Each row is a point on a tangle of strands that fork and nearly touch. The rows are in no order.
Two points are linked if the straight distance between their rows is under 43. Some points are linked to none.
z379: [ 10   2  60  18 -44  26 -78  66   2 -72]
z873: [ 48 -36  -8 -46  -1  27  10 -76  40  35]
z98: [-38  12 -14  56  33 -43  50  29  -8  12]
z369: [ 28   7  12 -65 -23  37 -81 -12  -2 -40]
z79: [  5  30 -34 -59  33   6  -7 -25 -59   0]
z478: [ -7  11  44   3 -48  20 -83  57  -3 -58]
z858: [-10   5 -11 -26 -21  14 -18 -12 -12  -1]
z983: [-28  29 -17   4  57 -36  -9  27 -49   2]
z203: [  9 -36  40  53 -32  16  -8  29  45  -9]
z99: [  4   7 -20  18  71 -39  72 -18 -10  75]
z913: [-27  29 -18 -16  13  -5 -13  17 -50 -20]
z760: [ 11  16 -26 -12  72 -25  44 -22 -30  58]
z419: [-21  -4 -16  53  39 -42  84   4   6  46]
z121: [ 24   5  -1 -67 -19  30 -62 -31  -5 -20]
z508: [ 12  18 -35 -40  40  -2  26 -39 -40  30]
z677: [-54  19 -10  52  15 -42  23  47 -14 -19]
z822: [-22  12 -13 -15 -15   2  -6   2 -22  -6]
z298: [-22 -16 -16  39  -5 -22  74 -10  14  45]
z568: [  6 -22 -19  13  -5  -7  78 -45  21  65]
z450: [-26   9 -19  39  47 -42  54  14 -14  29]
z723: [-28  28  -8 -33 -26   7 -49  20 -39 -34]
z839: [  7  11 -20   5  78 -41  52 -15 -17  70]
z173: [-16 -28  -9  41 -16 -17  72 -19  33  52]
z315: [ 41  -7  43 -11 -25  41 -61  20  15 -61]
z136: [-19  31   2 -40 -37  16 -75  23 -32 -45]
z91: [-39  15 -14  74  60 -79  40  44   2  21]
z962: [ 48 -21   5 -60  -3  38 -34 -55  28  -3]
z330: [ 28 -37  47  58 -28  32   1  34  49 -33]
z445: [ -3  -6 -13  -8 -19   3  17 -24   2  23]
z229: [ -1 -42  -6  42 -20 -10  77 -34  45  65]
z178: [ 13 -13  -9 -26 -21  16  -3 -34  12  19]
z953: [ 40  -6  55  -1 -31  43 -63  38   9 -77]
z641: [-22   4 -16  13   5 -15  42  -1 -13  19]
z518: [-52  16  -7  38  -1 -29  18  42 -15 -17]
z642: [ 42 -31  -1 -35 -10  28  -4 -59  38  23]
z10: [-14   3  11  -4 -39  12 -43  21   4 -19]
z422: [ 60 -31  19 -44   2  49 -26 -43  40 -20]
z63: [-18  -5  11  12 -39   7 -23  18  10  -7]
z192: [  0  14  36 -21 -44  26 -93  41  -9 -57]
z879: [ 34   4  31 -47 -25  41 -86   5   3 -57]
z278: [ 14  14 -28 -77  -7  21 -20 -50 -24   0]
z631: [ 29 -23  -2 -36 -17  25 -14 -45  24  15]
z226: [-24  29 -22 -10  42 -21  -5  18 -52  -2]
z270: [  7  -4 -22  20  48 -25  92 -29   0  66]
z658: [ 22   0  63  21 -42  34 -65  58   9 -79]
z314: [ 35  -6  -8 -78  -8  30 -41 -56  10  -3]
z374: [-51  32 -11  54  50 -64  -4  62 -24 -21]
z282: [ 48 -48  49  68 -28  48  42  17  61 -35]
z403: [ 54 -12  32 -44  -9  52 -59 -12  20 -55]
z670: [ 13  18 -35 -52  26   4  14 -38 -40  17]
z42: [ 58 -21  27 -43  -5  50 -41 -26  32 -40]
z347: [-32  -5   7  26 -40  -2  -9  24  11  -6]
z825: [ -2   5   8 -21 -35  19 -50   9  -2 -21]
z71: [-45  23 -11  81  57 -86  25  52   3  10]
z185: [ 12   8  -9 -56 -21  23 -45 -27 -10 -12]
z987: [-23   2 -12  65  62 -65  76  16   9  49]
z125: [-22  -7 -17  45  17 -31  78  -4   6  39]
z675: [-20 -18  11  35 -35  -4   7  16  27  10]
z915: [ -1 -14 -22  20  15 -16  87 -36   7  62]
z934: [  1   6  -3 -39 -27  19 -47 -10 -11 -15]
z802: [  6  27 -32 -74   8  15 -23 -31 -47  -7]
z597: [ 12 -42  -9  24 -16  -3  71 -50  44  67]
z871: [ 38  -6  34 -27 -22  40 -67   1  14 -46]
z114: [-10 -27  25  48 -38   6  -5  24  40   1]
z864: [ 23   5 -19 -79  -7  24 -30 -54  -9   4]
z420: [ -8  23  19 -34 -42  21 -88  29 -19 -49]
z533: [-32   8  -9  84  59 -78  62  34  13  31]
z655: [-17  -2 -16   3  -8  -7  34 -11  -7  21]
z502: [-33  31 -13 -23 -14   2 -33  25 -46 -31]
z866: [ 41 -41  49  58 -27  41  16  23  53 -37]
z285: [ 14  14 -30 -27  56 -13  40 -30 -39  43]
z917: [-46  18 -11  60  33 -53  32  44 -14  -7]
z847: [-21  10 -18  25  32 -29  52   5 -15  25]
z3: [-42   4  -3  30 -24 -16  10  29   0  -6]

Follow the links from the first point to the second, and from the first to the third. Name the last point that the two ways share.
z330 / z677 / z10 -> z347
z658 / z42 / z369 -> z871
z822 / z871 / z347 -> z934
z518 / z10 / z866 -> z347

A fork is a point with three links. Follow the links from the first point to the second and name the forks in between, in order.
z42 / z121 -> z871
z858 / z403 -> z934 z871
z63 / z917 -> z347
z403 / z825 -> z871 z934

A fork is a point with three links, a tip a point with one. Leave the first point through the second and follow the links. Name the first fork or tip that comes.
z864 / z314 -> z871
z282 / z866 -> z347
z655 / z445 -> z873
z347 / z675 -> z282
